Points on a hilly landscape, in no order, each with its height.
A ball rolls from a point to whichever of its 2 nearest points has the largest drop for the distance, and stops where none of them is lower. Distance is the straight distance between rows; heights are no part of it.
zal h=172: [ 95 111 116 148 128 154 153 119  74 208 108 124 130 117 163 174 159 134
 138 114 122 109 111 126 102 205 177 105 168 150 161  89 155 117]
Lek h=472: [127  90 117 125 103 151 116 119  93 118 138 129 165 135 145 104 122  98
 104 139 129 127 143 156 124 131 104 153 125 152  90  96 172 135]
Tafuf h=540: [129 123 125 127 130 169 155  85  66 172 108 119 155 121 156 104 162 126
 132 131 148 104 158 155 177 116 135 184 155 117 103 173 133  84]
ladu h=474: [104 117 128 128 137 155 182 143  85 137 149 116 142 162 181 133 142 139
 115 132 179  92 106 136 116 119 154 115 137 130 213 147 156 141]
Befak h=420: [ 97 108 142 134 112 117 153 128 136 198 143 107 127  46 115 126 124 104
 123 122 164 135 119 110 126 152 152 116 172 126 121 106 173 136]
Nibe h=357: [135 199 120 125 161 130  73 152 142  92 117 142  88 104  99 127 144 114
 141 133  73 170 147 142 125 142 127 179 145 130 104 179 112 131]
lizu h=225: [103 156 167 137  97 128 152 109 108 194 131 160  93 116 173 151 155 169
 147 135 144 137 137  92 191 120 146 158 142  87 123 109 125 116]
lomi h=574: [100 184 128 139  66 139  82 126  57 122 102 105 171 110 101  95 101  74
 127 126  93 158 130  90 147 160 133 145 115 130  30 140 115 138]
guso h=442: [ 88 125 117 114 123 142 151 120 103 143  77  98 152 139 145  95 133 150
 161 116 144  62  64 160 131  97 194  62 136 122 159 135 161 155]
Suf h=376: [165 113 128 132 137 124 160 111 188 114 164 138  96 159 137 138  96 124
  93 129  67  94 109 134  99 139 102 113 145 163 157 121 135 154]
Bedan h=455: [134 118 127 108 139 129 147 135 158 111 141 157  58 154  93  82 125 136
 122 147 110 146 144 161 125 104 109 172 139 145 111 114 158 178]
nuziv h=292: [102  55 103 143 132 114 138 128 122 169 121 159 134 161 158 147 131 141
 178 116 202 100 108 124 112 164 154  95 102 118 214 138 129 134]
sif h=460: [148  99 181  76 146 110 174 120 140  87 175 146 155 149 154 121 111 126
  89 194 107 119 158  79 134 154  84 157  87 137 122 116  86 147]
povit h=444: [110 118 104 112  85 130 135 160 127 117 165 164 126 119 129 184 103 108
 120 150  62  85 107 146 131 130 134 103 132 134 156 144 146 171]
seze h=262: [119 146 150 149 112 133 149 133 118 196 126 139 113 146 182 160 148 149
 156 112 195 143 136 109 171 106 163 130 137 124 172 112 126  91]
gabus h=242: [123 128  94 167 153  84 133 120 128 107 104 119 100 170 120 145 137  66
 160  70 125  83 103 153 104 174 180  75 168 145 151 168 139  83]
keriz h=251: [139 105 129 139 123 127 132 142  89  74 149  96 142  75 106 108 129 166
  79 167 137 154 169 100  74 105  70 185 132 135 112 103 155 156]
vob h=288: [142 126 141  96 140 117 128 183 106 121 113 106  96 109 143 153 152 203
 133 145 183 164 156 133 154  99 134 138 120  95 145 143  70  73]
nak h=489: [119 107 152 127 137 144 159 182 141 137 148 140 141 149 163 158 107 142
 124 147 186  67 134 145 115 104 117 134 145 147 210 158 151 125]
dodi h=182: [185 159  92 109 135 139 132 141 188 138  96 148  64 168 139 118  65 124
 136 133  89 163  82 130 107 128 141 105  92 162 150 140  66 106]
pev h=443: [150 140 133  87 121 120 159 128 103  90 137 164 113 117 154 152 130 123
 146 180 141 143 147 133 153 108 103 133 109 110 130 135 103 137]
vepe h=343: [ 79  89 106 171  73 119  65 133 110 145  97  92 103 121  96 151 157 165
 154 134 168 114 146 137 110 137 149  66 136 147 123  83 148 163]
satuk h=363: [103 120 124 157 149 142  91 130 139 183 103 122 158 118 158 134 119 116
 139  86 102  98 129 105 163 183 193 117 137 124 100 134 133 133]
durob h=342: [134  87  85 128  99 139  78 164  95 111 143 121 116  86  95 158 151 158
 136 121 143 158 144 173 106 168 112 141 171 127 166 124 114 103]
sime h=294: [ 90 142 113 120 136 126 120 154 106 131 143 123 103  83 109 160 136 152
 129 144 101 109 151 101 136 105 169 147 134  89 130 165 124 168]
sekan h=148: [127 119  94 131 114 139 104 150 100  71 136 100 100 130 105 106 111 149
 123 149  87 113 179 127 127 127 113 152 117 159 116 158 156 190]
tipo h=100: [183 215 138 148 143 162 142 117 144 104 128 122 127 142 114 110 106 166
  79 144  90 136 138  81 118  73  69 172  86 159 100 126  98 114]
tok h=439: [122 167 134  98  83 106 106 148  95 108 159  84 127 108 135 103 174 104
  99 153 154 163 134 136 122 144 145 102 143 134  71  72 152 156]
balet h=108: [176 146 100 131 107 159  99 128 126 120 105 158  88 175 134 133  92  95
 113 121  62 208 134 154 125 126 117 169 105 158  76 142  90 109]
nalot h=462: [141 122 122 119 144 124 137  91 154 120 117  79 148 117  74  56 138  93
 117  82 146 158 116 140 133 120 115 124 156 149 111  99 143 115]
guvev h=636: [139  53 126 100  96 126 125  78 155 149 178 151 125 137 157 128  87  89
 125 172 128 125 152 100 143 169  85 127 103 142 169 129 126 130]
vavu h=174: [110 147 166 116 133 122 167 106 137 145 132 177 128 131 155 139 144 124
 133 133 139 121 145 134 200 122 144 177 136  66  93 155 115 124]
zozi h=231: [155 146 176 110 137 113 152 120 118  89 128 134 144 119 119 132 124 146
 122 129 134 152 139 156 196 167 121 177 133  70  56 157  87 113]
Kad h=315: [ 90 116 104 173  98 109  73 118 132 134  69 104  88 110  51 136 143 128
 186 110 147  86 122 150  93 137 157  66 146 155 118 122 163 152]
suk h=469: [150  91 128 108 136 120 129 137 128  93 130 163 114 138 130  85 116 124
 110 174 108 159 142 176 114 146 101 158 116 135  82  90 166 185]
zani h=560: [114 100 138 138 174 131 145 114 150 138 156 144 149  98 119 145 144  98
 105 117 127 130 154 113 109 133 113 176 144 111 158 151 118 125]
Mok h=362: [144 146 145  97 144 103 174 118 164 102 147 141  91 159 101 146 126 136
 153 146  85  97  64 136  91  89 131 116 118 164 229 161 107 148]
biz h=504: [133 225 165  92 137 118 134 137 145 103 101 158 112 139 138 105 117 142
 128 158 115 138 111 134 165  80  98 131 103  87  76 149 124 118]
Ros h=213: [135  95 129 197 162  68 146 130 127 108 104 143  97 144 132 151 132  94
 180  89 141  73 113 149  91 148 141  54 177 134 139 144 164 112]
gef h=381: [125 151 128 141 172  94  88 102 162 116 103 147  97 107 136 134 166 103
 164 122 106 168 149 130 135 138 146 150 130  95 119 178 109 123]
daru h=377: [198  87 145 106 155 114 144 112 140 148 126 118 181  89 117 102 126 108
 121 141 137 159 131 171 124 115  87 173 119 112  93 133 143  76]
lur h=205: [142 138 123 118 119 143  64 150 127 101 102 114 101 110  91 103 121 204
 161 137 102 171 142 139 188 114  96 145 114 101 103 163  92 130]
para h=458: [137 107 161 123 134 117 128  97 177 150 170  89 138 132 156 110 106  63
 100 119 123 121 167 108 150 163 122 143 146 151 115 124 150 100]
bekik h=437: [146 115 199  82 172  92 167 104 155  77 176 156 124 215 143 124 148 157
 131 190 132 116 131 101 133 145 100 149  81 152 166 125  84 152]
Fen h=390: [ 91  86 125  89 118 140 147 147  56 177  92 100 105 122 152 121 154 207
 141 153 162 139 118 139 147 141 165 101 129 108 119  82 138 150]
sorab h=473: [167 129 137 124 137 127 146 100 154 150 159  86 164 127 129  83 145 103
 122  89 164 140 127 118 173 148 121 131 154 138 130 111 134  87]
pugo h=379: [100 120 136 169 129 124 101 109 120 179 101 127 154 138 179 140 160 116
 134 102 130 106 139 110 129 157 200  95 128 134  95  71 152 165]
Fot h=603: [ 78 197 132 139 129 125 116 121 145 140  79 115 142 112 136 100 127  97
 129 106 130 128  78 112 115  81 161  76 132  81 107 125 171 116]
bise h=393: [174 139  80 121  88 149  81 105  96 105 133 112 118 113 117  94 163 121
 146 132 101 168 133 178 137 160  95 131 141 171 123 110 127 110]
dumik h=644: [ 94  91 148  82 100 132 138 131 146 171 221 178 126 146 145 115 102  89
 103 159 172 112 143  89 138 187 109 135 101 133 177 127 144 128]
nesal h=368: [ 89 110 159  98 138 142 136 125  40 164  45 135 119 133 114 145 182 178
 152 134 129 164 141 136 117 175 175 133 126 108 101  70 116 154]
muka h=241: [132 140 155 103 182 128 156 134 197 117 139 162 125 170  94 144 122 142
 118 125 102 121 127  99 123  66 120 166  92 142 153 116  87 133]
bida h=661: [ 68  45 114 173 124 134 121 107 105 134 158 167 171 124 134 167 110  95
  81 123 121  86 127 102  74 200 129 101 143 121 145 122 135 133]
Bigi h=622: [135 185 168 152 159  97 145 147 217 131 105 136 100 148 121 128  60  87
 139 138  89  88  82 110 100 111 113  79 124 154 130 169 172 154]
noke h=200: [139 117  95 177 120 134 132 136 106  76 131 105 105  97  96 128  92 131
 102 132  91 143 167  98  83 104  82 173 136 188 113 139 156 180]
Lim h=627: [137  71 134 110  91 152 130  76 123 133 163 108 187 124 178 103 120 116
 104 156 117 105 125  95 166 162 100  98 102 137 143 118 113 139]
gito h=123: [ 89 106 132 174 157 120 143 153  91 172  99 125 118  85 164 160 162 135
 126 120 159 104 136 154  81 192 172 110 200 138 140 107 169 123]
vegi h=410: [140 125 112 117 122 139 119 155  92 172 101  92 175  96  95 129 123  71
 130  89 142 140 122 169 116 138 163 141 148 133 106 146 131  77]
gon h=186: [139 217 157 138 111 144 146 112 127  82 148 112 138 162 145 130 108 130
  95 137 110 115 160  38 155 112  84 148  90 138  97 150  96 114]
kedad h=318: [ 77  56 134 149 156 135 168 101 133 189 132 151 139 148 166 131 124 113
 148 122 203 107 150  97 134 154 143 134 127 116 171 151 154 129]
gav h=304: [173 120 161  85 187 106 176  96 158 103 139 158  84 130  95 113 131 133
 125 195 121 178 157 114 120 144  97 186 122 154  97 123  65 131]
som h=283: [105 156 115 127 102 122 147 153  85 131 175 111 128 117 143 153 185 142
  84 120 154 137 112 128  98  94 140 113 146  74 175  97 132 111]
lov h=319: [138 163  98 143 109 147 136 148 125  94 169 113 152 138 131 127 159 127
  76 103 102 108 112 138 111 103 105 116 137 130 148  95 155 127]
zakeg h=422: [142 156 119 120 104 141 119 154 154 121 143 132 131 104 131 134  89 128
 123 142  58  80  76 154 138 121 118  68 136 143 143 159 146 142]
reb h=329: [167  73 144  85 142 135 178  79 120 144 158 138 109 134 107  88  95 116
  94 163 130 179 162 124 122 146  57 198 114 163 114 132  91 108]
Vup h=291: [140  99  63 153 124 124  80  82 134  96  98 158 127 104 159 153 135 140
 173 144  94 140 123 146 107 108 111 105 104 116 142 135 131 146]
Veveb h=365: [174  89 105 117 150 117 130 135 159  88 131 117 126 121 144 111 131 176
 141 130 146 138 129 120 123 115 100 109 107 136 194 119 107 118]
lado h=650: [ 87  37 128  97 116 149 119 130 142 170 185 170 158 122  99 120  79  81
  92 130 151 134 143 120 107 213 106 150 119 112 142 131 151 113]
liv h=369: [144 115  98 141  88 145  69 120 117 130 143 141 123 125 113 124 178 112
 139 112 143 171 141 162 127 198 128 140 161 149 151  90 104 112]
bepiz h=438: [126 146 122 129 109 125 150  98 115  94 114  89 146 169 147  93 104 106
 128 123 174 116 141  93 153  94 101  89 104 160  91  90 162 158]
rebin h=171: [ 96  93 133 197 149  89 125 158 125 145 115 128  99 102 122 182 141 155
 169  98 167 101 127 134 100 154 163  76 181 110 139 130 165 132]
fab h=519: [155 252 174 119 143 120 109 162 161 119 121 141 118 125 138 131 135 128
 123 159 123 156 125 123 133  91  98 152 106 120  97 133 116  70]
lukot h=429: [116 151 112 130 116 152 135 156 124 160 129  89 176  69  65 125 117 114
 108  96 101  93  98 146 131 125 155 109 162 111 101 148 154 111]
tis h=298: [159 150 131 138 157 142 150 133 175 131 122 173  75 147 118 191 102 141
 126 156  52 108  93 128  72 108 126 122 149 191 163 151  62 103]
Reguk h=408: [100  83 117 124  84 149 106  94  76 161  77 130 121 142 137 122 175 197
 157 136 180 109 133 131 152 123 144 101 113 105 127  65 110 154]
Mur h=335: [191 108 122 119 168 151 148 153 149  96 157  92 144 133 156 135 105 152
 103 143 119 120 149 109  97 144  82 120 112 188 167 123  97 121]
fisa h=199: [138  93  94 156 114 127 122 126 171 116 104 154 107 141 110 155  81 125
 137  72  93 117  77 151 129 117 113  92 148 148 190 121 114  80]
fibi h=339: [133 118 125 140 148 144  80 137 173 147 123 103 171 116 139 131  90 107
 109  92  92 117 104 128 154 167 142 104 126 111 118 144 111  93]
barav h=296: [175 134 141 135 137 139 147 163 131  93 181 102 149  95 133 121 132 173
  71 174 136 115 142 111  79 121  56 148 107 158 154  78 143 126]
gofe h=224: [175 182 126 117 147 154 159 137 187 163  94 155  88 147 125 120  75 140
 120 143 110 131  76 152  90  62 124 161 111 183 145 135  90  79]
toka h=275: [127 141 160  94 182 141 170 111 175 131 147 169  99 179 100 116 126 155
 122 182 102 126 147 102 111  90 121 201 116 186 119 110  53 123]
liru h=295: [ 98 103 169 132 143 117 179 145 137 190 150 142 123 143 159 127 127 138
 152 131 211 116 134  95 155 126 150 121 119  97 152 101 164 157]
podi h=484: [101 116 153  89  75 123 148 147 100 121 173 142 143  83 147 145 134 162
 106 194 152 139 106 106 113  85  85 108  99  91 175 114 131 150]
Botu h=394: [109  80 120 155 120 131  66 108 132 128 153 162 140 145 126 104 187 150
 114 118 165 138 149 138 112 211 118 133 133 127 141  78 135 132]
pinos h=297: [122 107 119 157 155 137  74 141 119  83  89  84 166 116  90 113 142  99
 148  84 116 131 122 146  90 178 151 133 196 168  96 143 137 143]
vibef h=402: [ 84 107 150 180 125 113 140 122 141 194 118 126 155  70 169 155 110 120
 130 109 156  92 124  90 117 139 174  98 150 123 119  89 190 161]
kupa h=563: [134 138 118 101  79 125 110 112  64 156 133 107 166 125  93 119  91  65
 128 132  83 148 157 105 169 153 124 166  98 122  48 185  96  93]
Zoda h=233: [150 163 128 157 139  80 129 150 177 105 171 129  79 196 123 163 150 113
 176 100 129 121 114 120 108 121 130 106  94 127 185 132 105 134]
vonis h=674: [100 126 114 170 123 121 131 153  81 108 111 121 126 124  67 151 141 132
 107  80 121  69 113 139 107 144 131  60 208 136 126 122 141 118]
kud h=350: [137 149 123 155 134 106 133 114 170  91 192 138 116 180 155 136 166 112
  92 108  98  87 105 137 100 129 114 112 147 131 151 103 173 156]
meze h=606: [128 143 160 101  86 136 129 134 114 122 183 125 162 140 153 129 108 109
  87 122  79 116 137  82 196 148 152 137  95 100  86 140  79 145]
mima h=421: [114 147 129 147 129  80 100 138 137  97 131 107 123 104 128 139 169 102
 132 111 159 180 149 120 108 132 147  99 154 116  96  79 147 152]
tal h=534: [149 208 159 110 155 123 133 147 142 131 140 124 134  80 142 154 167 132
 128 150 135 130 157 116 120  75 121 172 126 116 128 151 115  66]
Likop h=192: [154 166 108 158 139 107 108 144 167 112 135 118  82 163 132 146 131 150
 193 117 131 106 142 103 129 123 123  84  93 142 158 169 136 151]
gugip h=214: [107 104 130 126 161 144 168 136  90 203 121 110 155 108 158 136 152 163
 131  97 120 126  93 127 132 159 183 139 150 117 170  91 121 107]
kure h=456: [130 121 124  92 129 119 187 122 101 105 115 116 128 169 148  87 123 121
 154 141 200 127 128 141 151  93 125  82 105 123 109 110 162 166]
Rubi h=309: [170 119 146 109 145 140  94 129 184 159 145 117 160 130  95 113  74 122
  93 112  49 152 130 118 158 137 113 158  97 116  88 148  91  98]
Nuvif h=613: [114 197 139 161 127 111 112 131 188 132 117 135 133 111 121 148  89 102
 119 109 102 119  99  86 109  89 112  91 115 118 127 123 163 152]
vugar h=330: [160 168 135 108 125 130 147 148 167 109 159 151  71 128 101 165 122 167
 138 175  71  88  74 145 101 106 111 113 150 193 192 125  99 120]
vuret h=252: [120 123 115 136 133 125 149 182  79 176 152 100 134  76 121 182 163 169
 103 114 133 159 120 111  92 139 169 136 159  96 156 100 124  93]
Tigu h=523: [140 129 127 112 139 166 147 122 122 132 127 135 150 135 168 119 137 130
 139 141 126  88 135 160 153  82 114 165 133 123 170 195 121  94]
neda h=507: [135 132 110 111 147 159 150 147 121 113 134 142 118 139 164 142 118 122
 122 159 150  94 177 143 118  88  89 172 125 166 165 166 155 107]
Bul h=246: [139 102 102 187 128 115  78 109 180 115 110 156 119 101 125 167 116 148
 134  91  95 118 126 138 119 126  93 106 151 137 161 113 134 123]
Pofib h=419: [123 145 109 146 125 151 135  84 140 136 104  87 168 149 139 102  90  96
 114  90 134 114 133  90 136  87  92 112 111 155 118 123 163 123]
vol h=232: [ 86 120 139 158 136  91 122 184 112 103 169 136 111 117 151 166 126 138
 106 145 119  74 159 128  98 145 176 118 147 114 101 138 187 182]
Bibe h=552: [134 108 130 137  95 149 120  88  71 174 115 118 183  94 127 119 116 114
 138 131 114 132 153 128 189 141 128 187 127 115  61 176 116 100]
magem h=317: [131  92  90 126 105 150  96 157  68 129 129 113 119  99 140 148 151 189
 152 144 166 175 158 141 133 135 118 130 129 100 170 123  88  95]
masu h=463: [127 116 168  86 113 128 178 146 106  94 163 158 145 129 146 153 121 177
 126 187 198 137 127  94 153 119  73 117  86 114 154 114  95 147]
luvif h=487: [131 191 134 125 138 109 126  98 143  82 100 140 106 165 140  90 131 150
 166 118 142 128  92 116 171  97 125  97  92  82 118 158 126 130]
tezer h=414: [112 104 171 107 146 128 180 105 155 112 169 175 115 214 150 132 112 141
 107 185 125 110 119 100  91 102  78 155  74 166 185 128 120 177]
kolof h=263: [118 133 137 149 150  85 120 155 139 117 167 144 127 120 156 167 143 124
 149 142 120 104 134 112 108 123 169 114 119  91 138 157 148 186]
rifat h=353: [209 100 155  89 148 130 206 100 102 109 128 120 158 116  98  93 119 141
 107 164 138 169 142 153 115 124  63 188 112 143  81 133 111 109]
muvon h=183: [151 167 134 133 124 152 141 137 179 136 156 130 118 132 113 162 101 159
  97 141  94 127 121  72 106  71  91 150  93 183 140  95  96 133]
nev h=255: [116 163 141  91 138 129 118 177 124 111 109 110 109 114 100 115 129 206
 136 139 152 142 125 114 165  77 128 116 109  79 129 163  93 103]
savos h=656: [ 77  32 130 115 139 118 128  88 148 135 187 171 127 143 101 144 106 103
  97 121 115 122 140  96  77 219 124 116 122 105 157 144 137 140]
neme h=445: [104 127 100 107 140 137 151 113 125 113 130  84 158  80  66  86 125 104
 121 105 118 116  89 128 114 114 134  97 159 122 124 139 148 152]
Ripem h=323: [ 99 126 110 154 161 141  76 153  93 116  56  74 153 118 107 114 143 144
 160  85 154 140 133 132  98 157 184 111 161 129 110 142 119 147]
neto h=399: [159 166  87 124 138 149 133 111 157 104 117 118 120 139 143 115  73 117
 100 127  49 127  84 127 106 113 122  91 117 167 122 145 137 159]
kubu h=274: [182 144 163 102 143 134 137 115 140  95 128 119 144 129  96  86 100 139
 107 126  83 154 122 137 183 145  93 179 108 116  61 150  95 124]
zaki h=389: [125 152 167 100 139 112 186 135 147  95 157 137 126 183 120 154 124 135
 123 171 123  96  92 118  85  67 101 134 105 179 209 129 134 171]
dunud h=667: [105  86 126 165 125 121 149 134 111 104 144 158 154 143 113 159 116 101
  82 109 112  66 102 136  83 145 111  69 178 139 136 106 155 139]
vigek h=417: [121 108 120 139 120 109 124 120 152 117 120 107 133 144 126  83 132 182
 178 106 148  89  55 137 151  90 170  82 110  97 197 150 143 148]
gumip h=367: [102  80 100 187 106 136  57 133 137 139 106 117 141 127 137 152 115 175
 162 103 163 116 162 120 141 130 148  92 124 140 119  92 136 167]
Vofo h=415: [ 99  95 124 138 111 147 106 111  82 147 139 143 133 155 110  99 192 156
 125 134 166 113 154 134 137 171 151 132 137 123 113  85 138 169]
nuri h=325: [108 157 137 132 118 116  96 143 129 106 142 152 105  88 109 133 119 126
 146 148  98 125 192  94 153 120 140 197 117 125 117 185 113 151]
tizez h=468: [105 144 166 119  86 122 141 172 146 148 168 129 125  81 142 145 120 136
  95 177 142  89 111 131 118  79 122 129 135 113 154 118 172 130]
futof h=423: [107  94 114  73 116 114 160 107  67 120 135 172 152 108 138 120 137  91
 127 167 145 145 129 123 138 137 141 117 117  88 116 133 119 149]
zekof h=264: [177 105 111 162 155 151 169 106 171 145  88 155  64 123 138 141  71 135
 113 125  98 124  89 158  63  97 110 138 154 183 153 147 102 106]
Bolu h=401: [148 144 123 150 167  85  96 114 190 111 134 127 110 110 137 126 156  81
 134 108 116 153 133 151 133 163 144 119 157 125 121 118 143 136]
vori h=440: [123 113 157 127 114  99 129 128 172 159 162 116 129  58 137 131 100  89
 130 130 155 119 166  90 163 161 135 143 135 149 125 127 137 138]
Lemiv h=395: [116 131 122 156 138 137 102 129 144 130  96 119 144 113 139 133 114 149
 140  97 174 136 145 107 145  86 126 120 119 123 129 126 139 117]
til h=405: [ 84  92 112  83  97 146 156 140  54 171 113 104 142 104 119 117 131 133
 142 154 176 134 126 142 117 121 148  98 129 120 134 115 136 143]
Femag h=344: [100 129 136 134 158 140 101 143  55 136  57  75 148 113 108 118 184 183
 143  95 142 174 130 122 115 153 187 136 146 108  94 113  84 131]
meki h=581: [ 94 106 132 112 137 141 130 100 129 151 114 141 156  86 120 102 179 107
 119 122 148 134 105 194 105 127 144 149 168  84 122 104 163 111]
vafu h=471: [117 136 141 115 134 107 170  99 102  90 103 134 127 172 138 117 150 154
 156 109 173 126  99 144 171  96 154 104 117  65 102 127 122 151]
nog h=441: [153 161 108  88 115 133 149 107 138 111 118 132  70 150  93  73 132 135
 141 140 111 173 116 157 171 103  95 139 120 140 107 126 125 141]
paliv h=397: [159 112 130 113 176 127 138 140 106 149  93 109 183  87 111 102 131  94
 130  95 156 171 118 149 132 128 145 177 142  97  94 155 113  73]
bug h=151: [156 147  93 114 132 163  94 142  94 126  73 118 140 182 109  96  73  81
 129 110  88 186 118 151 125 142 113 139 102 158  73 147  93 111]
ginov h=185: [123 128 107 121 146 155  96 126 128 141  83 107 169 194 122 118  72  43
  97  81  87 158 129 159 109 123 138 145 117 128  82 143 111  63]
vom h=267: [125 114 115 163 151 109  99 132 133 103 108 118 128 171  97 141 150  61
 135  73 124 109 141 158  92 197 176 102 181 169 119 123 144 114]
dinav h=449: [ 94 171 141 109  77 128 130 178 125 160 147  79 121  65  96 127 118 139
  93 147 123 105 101 125 135  84 137 101 154 107 112 130 170 131]
bakul h=218: [119 144 101 113 135 132 103 115 136 122  75 143 143 168  87 103 133  67
 122  52 108 159 107 159 122 115 147 168 125 109 109 124  91  87]
mabad h=597: [102 178 137 137  77 126 116 136  89 129 155 151 132 156 150 147 121 103
  97 118 113 126 176 107 190 146 154 169 118 107  64 143  92 131]
sode h=326: [143 130 117 151 128  93 104  68 132 112 114 146 106 114 195 134 172 132
 199 138 131 120 133 145 133 104 129  95  95  84 117 150 154 150]
Bita h=284: [101 131  94 124  89 107 113 129 131 128  93 120 113 137  73 123 144 114
 159  93 146 108  91 147  98 109 170  60 120 122 157  92 139 133]
zoruk h=457: [117 114 144 112 100 128 111 144  73 143 141 106 151  93 136 101 161  90
 105 156 186 149 161 149 108 167 137 157 146 140  76  82 170 141]
Rozud h=265: [122 107 115 160 138  90 148 135 130 134 174 145  94 180 150 153 168 134
 177 116 189 114 117 119 108 131 154 105  96  91 208 130 130 126]
vize h=145: [143 123 123 110 109 140  89 164 145 134 134 118 108  80  81 124 142 185
 135 136 116 170 146 155 139  96  80 185 125 116 123 131 114  97]
kapem h=616: [159 106 120  95  84 138 118  98 128 105 157 126 165 130 164 123 101 121
 102 141  64 139 124 102 173 133 104 104  75 125 102 122  88 137]
gek h=392: [148  85 114 145 146 124 121  91 186 121 138 111 136 114 123  95 137 180
 147  93 132 100  90 129 159 129 125 107 144 119 204 118 121 119]
Dibu h=107: [158 150 139 129 170  97 126  99 132  75 106 141 108 168 170 141  98  91
 144 137 113 164 163 108 144 135 113 131  92 132  80 159 112 136]
paled h=416: [171 154 124 103  83 140 133 105  92 132 135 106 121  90 104  91 150 112
 139 145 126 164 139 154 170 124  88 142 136 132  98 137 135  91]
sidad h=173: [144 186 169 131 129 112 118 107 158 109 116 129 132 149 164 137  81 113
 133 125 119 131 157  53 196 152 103 119  92 119  82 163  85 121]
pes h=144: [157 149  85 128 100 150 109 160 171 140  94 138  91 109  66 136  84 137
 140  91 105 131  92 172 128  98 104 127 148 131 167 129 123  55]
silad h=547: [153 166 155 128 157 133 145 126 135 152 171 110 147 108 118 153 162  90
  92 127 118 127 177 107 128 118 119 199 134 135 134 179 104  54]
modo h=459: [ 88 142 131 116 138 142 184 141  59 173 106 111 124 157 192 132 155 147
 155 139 148 103  98 149 115 108 195  96 141 135 168 128 177 149]
mugek h=69: [166 115  87 118  96 148  95 184 143 131 125 119 130 100  91 143 125 178
 129 104 122 158 109 185 123  81  93 139 113 113 158 110 119  67]
Vil h=593: [100 164 144 117 113 127  98 116 141 153  99 121 133  79  96 102 169 123
 115 107 120 163  89 160 140  79 155 130 153  62  99 122 152 114]
Dumov h=396: [114 111 131 143  95 149  58 130 102 118  62 103 148 150 121 112 137 188
 138 118 180 134 152 142 161 128 140  98 117 120  68  86 117 147]
keva h=196: [ 88 119  91 144 139 134 117 163  96  88 143 125 121 156 102 142 125 116
 127 131 107  82 165 162 107 141 149 133 151 133 112 162 178 185]
davo h=585: [109 197 144 164  63 150  70 133  64 127  92 126 166 142 141 140 137  95
 121 103 135 153 163 111 152 142 143 151 123 127  31 123 111 113]
Sipa h=570: [ 88  94 126 155 175 124 138 110 109 128 133 129 161 101 116 131 175 119
 103 108 156 134 133 114  95 144 165 143 166  96 135 122 144 150]
nis h=356: [121 115 124 168 128 119  89  82 124 135 100 148 158 135 211 136 163 101
 155 136 136 116 139 145 137 143 157  99 119 112  96 114 152 155]
Nimok h=47: [168 120 117 125 141 103 116 103 155 108 104 188  75 166 178 144 101 106
 128 141  97 202 141 150 120 120 124 142  85 142  76 115  99 152]
Par h=250: [117 132 104 108 109 139 129 125 151 125  83 141 137 172  97  88 113  99
 147  82 145 140  93 161 143  85 162 116 111 103 122  89 123 112]
kadok h=136: [165 191 106 109 137 126 126 151 181 114 108 127  67 164 104 107  94 144
 172 126 118 142 117  98 145 120 117  97  82 151 159 138  97 119]

Two balls start at each pair of points below. Name the first point that both come to, or write never.
lomi / Lek | sekan
vafu / Dumov | gumip
zoruk / davo | sekan

Call two points neighbours if one is among the 2 nearest of the other. Go from one point of each pair to the other, from neighbour to neighbour, staying as low as possible. Name the highest point that can't be avoided.
mugek / vavu | pugo
Nimok / liv | Vofo
Nimok / Fen | Reguk
Nimok / tipo | gon
vavu / kadok | kedad
